Points, in no order, along strands that fork, close into loops and pass close to each other.
(in the rows, 128 means zero)
Two points are linked if the straight distance between their rows is under 99.1. Some points are linked to none.
zamu: 166  145  151  148  148  173  148  136  179  123  86  139  169  148  115  112  133  150  151  139  102  119  96  63  92  128  108  127  121  122
buvap: 142  131  124  131  103  127  136  142  140  121  117  78  124  159  149  143  137  127  152  66  123  103  137  133  165  141  125  124  124  121
Piba: 140  110  107  119  147  128  120  119  124  120  121  106  131  105  171  150  96  122  96  200  165  164  113  120  78  112  141  150  97  128
Lataf: 129  124  127  129  99  118  97  161  100  121  88  125  137  62  131  122  163  135  147  115  117  105  137  135  154  144  166  153  106  171
Gar: 68  132  150  117  118  138  107  187  121  148  132  112  144  89  105  145  163  163  164  122  126  93  122  128  176  144  135  165  134  136
Siv: 98  134  133  110  139  133  152  98  125  148  135  138  99  130  94  150  103  98  87  174  97  132  134  122  98  121  127  122  135  108
napot: 95  147  153  123  131  153  135  118  134  142  138  126  98  160  110  147  125  115  103  157  88  111  125  94  121  130  131  109  127  119
siki: 145  136  132  125  131  176  114  149  104  110  139  178  153  113  125  111  168  143  115  111  105  141  143  131  162  94  157  95  107  150
Vutib: 178  116  130  152  160  128  134  105  156  104  77  135  165  129  136  96  119  140  154  115  154  132  132  119  94  120  131  93  129  173
fofe: 157  110  101  128  104  120  122  131  98  119  135  155  128  119  150  150  129  112  124  126  147  137  140  168  144  147  158  103  106  118
bizu: 98  129  127  123  144  73  119  120  105  132  110  96  133  85  138  124  126  120  138  159  147  134  153  165  115  167  139  130  109  134
ges: 168  116  118  149  144  127  137  111  112  115  128  161  139  136  119  100  134  135  142  81  154  139  144  150  143  104  119  96  139  138
lora: 113  106  144  155  113  158  106  136  143  126  131  149  132  145  110  129  114  151  143  131  114  127  86  101  146  105  111  134  156  134
Pama: 150  130  137  100  137  124  116  111  86  113  104  110  145  59  126  97  129  95  87  112  146  122  160  159  114  126  142  113  116  158
tis: 122  145  138  128  147  148  94  139  126  101  114  136  164  124  129  101  147  149  125  102  113  131  147  131  145  101  160  97  117  166
meluv: 94  134  150  125  168  139  118  116  139  133  124  94  108  136  112  116  113  119  107  156  96  131  124  92  115  118  119  144  123  141
neki: 157  111  111  122  122  160  111  157  113  129  121  123  110  101  156  169  153  131  125  151  107  151  120  104  159  136  145  152  73  122
vune: 74  140  109  131  123  90  121  136  116  139  148  147  137  111  125  140  168  148  157  166  98  164  147  158  135  135  134  124  89  101
badi: 122  162  116  129  105  129  122  138  179  119  135  143  139  173  123  116  130  155  152  117  106  117  126  121  103  116  131  124  174  142
Bil: 108  140  153  122  142  159  117  149  110  120  135  108  130  126  123  127  160  131  114  74  118  90  134  123  185  138  132  123  106  120
vof: 160  108  146  111  129  146  123  111  81  123  119  136  129  62  128  129  134  102  88  105  163  139  140  149  146  113  132  109  110  141
Vodaz: 193  99  109  140  100  159  137  143  97  119  133  163  118  118  132  151  161  121  121  97  142  140  132  137  163  122  154  109  110  128
Sis: 104  126  137  133  128  159  105  115  115  123  131  196  169  117  91  136  136  125  103  156  98  138  73  101  84  109  146  131  142  81
zar: 72  137  141  115  157  111  115  159  123  120  131  106  158  83  111  124  169  150  158  103  139  71  129  160  166  139  123  163  124  140
ruv: 133  140  100  123  127  110  142  122  173  124  118  55  132  161  159  126  118  130  161  126  105  142  119  125  131  135  112  153  123  136
dad: 136  152  142  121  98  141  146  129  139  130  138  123  76  157  126  117  126  132  128  117  100  107  137  104  129  127  118  141  173  142
Gugo: 134  157  118  104  123  112  135  128  106  127  126  80  108  120  118  110  150  109  107  76  138  80  163  155  134  163  132  134  111  113
Nor: 149  124  117  155  101  113  141  129  134  132  156  186  117  158  115  117  120  127  150  106  125  128  126  143  130  120  117  126  183  127
feni: 160  146  83  133  103  110  135  128  159  115  106  94  121  154  136  112  119  131  172  110  107  131  135  135  114  130  130  154  149  159
livi: 158  138  110  119  123  155  173  116  116  137  137  173  96  125  91  136  118  104  111  134  114  135  156  140  107  106  133  118  160  115
nevom: 138  109  119  133  138  146  135  135  130  130  139  117  121  158  157  172  118  110  115  151  142  139  115  125  130  156  136  110  96  104
bote: 125  99  140  125  153  117  109  129  90  127  139  111  146  105  158  145  133  117  96  104  179  126  119  153  171  143  121  115  79  102
gusof: 93  106  125  136  156  114  122  122  147  145  143  113  128  167  151  165  128  123  123  163  117  144  113  118  130  144  122  121  83  101
dozef: 167  115  148  121  121  132  148  101  83  116  121  152  142  107  116  125  125  111  95  98  178  131  152  168  129  119  130  59  122  125
Bove: 185  105  117  149  119  137  126  110  133  109  85  141  133  112  127  121  113  122  143  126  165  141  123  132  105  133  136  107  139  161
bakif: 149  127  115  149  128  118  126  129  164  126  103  123  170  167  143  155  116  102  125  154  128  151  81  113  53  155  136  145  112  86
vite: 153  99  128  142  181  138  123  107  148  114  102  82  131  124  129  99  102  130  128  143  132  166  115  101  110  102  103  154  129  155
rore: 91  138  135  128  96  145  120  157  113  142  137  140  113  138  117  155  149  141  142  137  92  114  125  119  171  145  145  125  109  116
tuno: 160  124  165  135  148  162  174  118  143  140  137  150  120  148  119  100  121  163  149  104  135  105  128  84  145  112  87  104  155  132
lura: 112  119  149  135  179  128  108  105  127  122  112  99  127  107  113  90  108  118  114  128  126  138  131  117  124  112  122  147  134  162
loz: 156  112  130  165  142  112  134  129  179  121  98  124  178  177  145  140  110  110  141  133  143  142  100  126  72  144  123  112  126  123
Pez: 108  120  146  129  169  125  138  113  113  144  159  105  103  146  133  134  113  105  101  119  137  129  137  131  152  135  107  120  123  104
botot: 108  147  128  102  83  106  128  128  140  152  180  165  91  150  109  101  131  155  111  146  103  127  123  131  118  112  121  161  187  128
koter: 164  127  130  160  138  126  159  125  162  129  147  179  145  156  127  99  115  144  166  108  135  134  124  119  110  120  89  135  175  112
pir: 99  144  121  112  156  116  114  137  105  123  134  116  132  89  122  103  154  132  128  131  104  133  153  141  148  135  139  159  98  137
Volab: 165  116  137  148  98  140  135  129  130  117  88  102  112  144  127  125  118  125  157  86  133  102  121  123  142  142  128  108  154  153
kizi: 77  123  135  119  107  107  108  106  126  148  174  170  123  135  101  105  104  145  117  164  106  128  99  132  113  103  108  143  182  110
Ziku: 119  137  135  130  96  122  103  141  104  111  93  122  145  94  104  95  136  129  138  83  128  98  141  152  152  132  162  123  142  179
Dezu: 82  143  172  125  119  107  128  143  152  131  150  114  132  178  148  144  118  140  130  88  132  98  127  123  172  120  107  110  160  132
zakik: 151  133  101  131  128  165  118  149  153  112  114  123  130  148  144  155  147  140  140  137  85  149  107  98  144  123  134  149  89  120
bubap: 158  129  124  129  152  156  121  141  142  118  135  163  150  137  163  178  140  105  90  158  132  150  124  123  100  135  152  92  86  104
lotu: 151  130  112  117  140  148  161  110  137  135  123  122  90  142  117  144  98  105  113  151  128  138  137  115  94  124  120  137  153  116
Zotap: 121  136  91  141  121  117  123  122  172  125  135  136  143  170  137  151  129  121  141  144  102  144  96  112  92  145  122  146  121  86
rebag: 82  140  118  119  116  104  130  133  178  133  145  83  131  158  153  142  134  141  167  123  103  133  126  115  150  127  105  150  124  125
Zun: 154  130  117  107  118  125  153  108  91  112  127  135  134  111  134  130  102  99  87  136  170  132  158  174  94  126  162  84  131  129
peg: 190  133  108  108  115  187  159  142  120  118  96  111  98  121  136  168  123  126  105  141  140  141  129  107  116  128  145  134  116  124
Lum: 163  117  116  147  112  170  133  153  110  123  157  208  136  126  100  136  161  129  126  118  109  146  127  134  161  104  151  118  126  128
Romam: 121  151  121  113  137  110  133  129  139  125  121  58  115  130  142  109  139  124  136  77  126  91  143  130  141  158  113  162  129  129
Tipus: 190  119  116  122  105  163  138  137  112  114  94  95  101  127  136  138  130  120  127  106  145  121  133  120  135  144  145  119  119  136
duk: 154  119  99  138  93  117  148  130  101  142  157  178  97  135  102  133  126  109  133  125  114  129  141  155  135  129  145  133  155  127
dako: 52  160  126  103  97  80  128  120  157  153  147  116  96  134  128  111  145  155  144  164  106  128  128  110  109  136  103  144  147  118
faka: 119  168  111  93  137  103  157  112  102  141  150  86  91  123  121  106  127  102  108  114  133  113  174  152  119  155  123  138  130  114
Tizi: 157  108  113  125  124  114  97  132  89  111  137  113  155  87  177  121  132  125  101  107  194  137  136  166  143  120  140  116  83  123
zefat: 126  132  112  111  125  86  125  110  95  121  124  107  138  105  155  119  102  108  108  163  164  139  153  170  94  147  161  97  108  139
Nugiv: 125  115  101  139  104  97  128  131  114  142  131  112  110  123  131  127  131  126  161  114  127  131  139  150  148  148  133  157  129  129
ladi: 85  121  130  139  114  87  120  118  115  139  125  125  118  123  123  138  114  118  148  143  123  123  132  152  140  153  132  120  130  130
Nura: 122  127  106  129  94  126  103  128  119  131  104  130  103  110  91  112  118  140  142  152  95  126  111  110  116  116  141  178  144  157
Tob: 154  112  108  119  131  132  99  154  98  130  123  104  125  60  189  150  143  134  122  160  154  149  130  124  139  133  145  150  73  127
riz: 85  112  146  147  90  140  104  149  135  136  128  152  138  153  120  172  120  140  146  125  120  108  92  117  175  131  133  110  129  123
Ravon: 173  109  131  136  120  123  143  115  82  126  134  140  121  127  104  112  126  123  109  65  179  123  146  163  155  118  112  96  126  113
det: 128  126  153  148  112  164  117  133  146  136  136  192  147  138  88  117  122  157  135  133  128  118  89  101  112  111  114  113  174  116
fum: 162  116  110  110  142  153  121  129  111  116  114  98  122  87  174  139  116  122  98  159  162  152  132  119  115  115  145  143  95  139
Vifo: 130  103  116  142  89  123  118  161  110  130  110  117  125  103  124  136  149  138  165  96  124  110  125  132  182  141  151  168  118  151
vev: 118  118  156  127  147  130  116  141  104  126  122  97  138  140  148  154  141  114  103  79  149  100  126  136  177  154  123  102  81  105
Puf: 63  135  130  125  156  68  122  141  133  126  136  98  158  91  126  127  153  139  182  110  150  110  148  161  151  132  106  163  134  131
fafu: 175  112  141  145  152  136  182  97  141  144  137  167  117  136  113  107  106  133  152  118  156  120  135  108  120  115  83  114  167  123
Lik: 112  146  175  125  107  106  146  123  165  125  137  118  101  180  145  120  114  141  127  107  118  102  131  117  134  131  108  115  187  142
nabi: 124  126  139  106  123  106  127  126  75  117  135  98  153  72  171  125  118  107  82  143  194  114  146  163  111  137  151  109  92  120
dinor: 116  163  121  106  81  114  158  131  130  149  163  143  63  155  117  128  140  124  123  139  90  116  144  117  130  138  120  143  153  121
tukel: 133  112  161  159  157  148  142  104  151  147  134  199  155  124  88  113  112  143  141  138  147  130  93  80  97  106  87  132  157  110
dav: 185  131  107  123  129  187  148  142  145  116  100  109  104  142  128  160  129  130  128  147  96  149  100  83  124  125  121  154  109  118
Zaves: 54  149  167  114  113  135  114  161  106  149  138  124  134  100  101  131  147  144  136  139  105  96  131  133  166  157  132  126  130  127
pefe: 85  140  86  125  135  91  115  114  153  135  146  141  138  147  138  152  150  133  141  172  105  156  117  133  104  143  130  127  84  88
muvat: 125  118  94  124  121  97  116  140  103  131  146  152  135  107  152  148  149  133  142  148  121  156  150  168  150  142  149  125  84  112
naf: 157  119  108  132  106  108  116  110  115  115  89  121  115  108  122  112  101  107  135  136  140  129  141  150  103  141  158  123  140  167
keru: 140  120  124  136  157  126  122  132  149  131  131  154  162  153  145  167  120  96  92  173  148  158  100  121  53  136  147  126  94  84
seba: 128  132  176  130  172  167  162  115  151  141  147  146  107  159  109  116  121  144  119  138  117  117  132  80  121  96  91  109  159  122
zalop: 145  138  108  151  154  148  117  132  155  112  146  175  152  154  119  118  138  139  138  126  106  154  125  121  112  107  127  137  126  112
zela: 65  146  116  97  85  77  136  118  200  133  139  103  124  163  151  121  131  157  152  148  108  127  110  106  108  117  96  156  155  124
gemi: 156  101  130  128  170  153  136  111  146  129  103  140  139  108  134  150  109  114  92  180  159  165  113  109  73  96  129  126  111  131
sigib: 81  143  125  122  117  77  132  98  136  149  148  117  98  137  125  112  111  115  133  154  113  126  140  137  112  143  112  133  151  128
Gugog: 46  124  153  120  128  88  96  118  129  154  162  137  149  131  106  103  93  150  119  154  122  134  113  147  132  105  106  126  169  135
sigan: 144  98  149  159  168  144  134  110  155  132  114  165  152  137  110  136  114  117  120  154  137  145  95  99  79  112  111  122  126  111
Zos: 89  149  168  121  140  143  120  145  116  129  146  120  143  154  122  120  136  138  113  74  129  96  138  133  175  118  121  90  141  135
limi: 50  131  136  122  135  91  102  142  125  145  155  127  157  110  117  113  119  146  153  124  137  121  132  156  164  115  116  149  148  140
kile: 147  144  120  120  121  107  110  115  104  105  89  108  132  99  119  90  127  111  123  95  129  114  165  161  116  136  158  116  130  166
Depub: 176  116  113  132  143  145  152  112  135  123  106  83  103  131  128  110  98  121  134  137  137  148  125  112  106  119  106  155  147  142
kovob: 103  150  164  117  165  145  131  120  150  132  156  105  104  158  124  93  118  148  105  134  100  131  131  91  125  98  99  138  160  139

How many points has the smallest loop of links through each point below? Write 0 if it is on no loop.
duk -> 12
Pama -> 12
Siv -> 7
Vodaz -> 0
buvap -> 0
Zotap -> 7

A fork is a point with three links, a tip a point with one. Leave the first point through the second and follow the links. Name the first fork or tip that comes.
tukel, det -> zefat
det, tukel -> faka
livi, duk -> meluv

Name the points in between on the shortest way along the links from the first point to the second, in order.
feni, dad -> ruv > rebag > zela > dako > sigib > ladi > bizu > zefat > nabi > Tizi > bote > vev > Bil > Zos > Dezu > Lik
neki, kizi -> Tob > fum > Piba > gemi > sigan > tukel > det > lora > riz > rore > Zaves > Gar > zar > Puf > limi > Gugog
nevom, tis -> gusof > pefe > vune > muvat > fofe > Vodaz > Lum > siki
bote, kile -> Tizi > nabi > zefat > Zun > dozef > vof > Pama
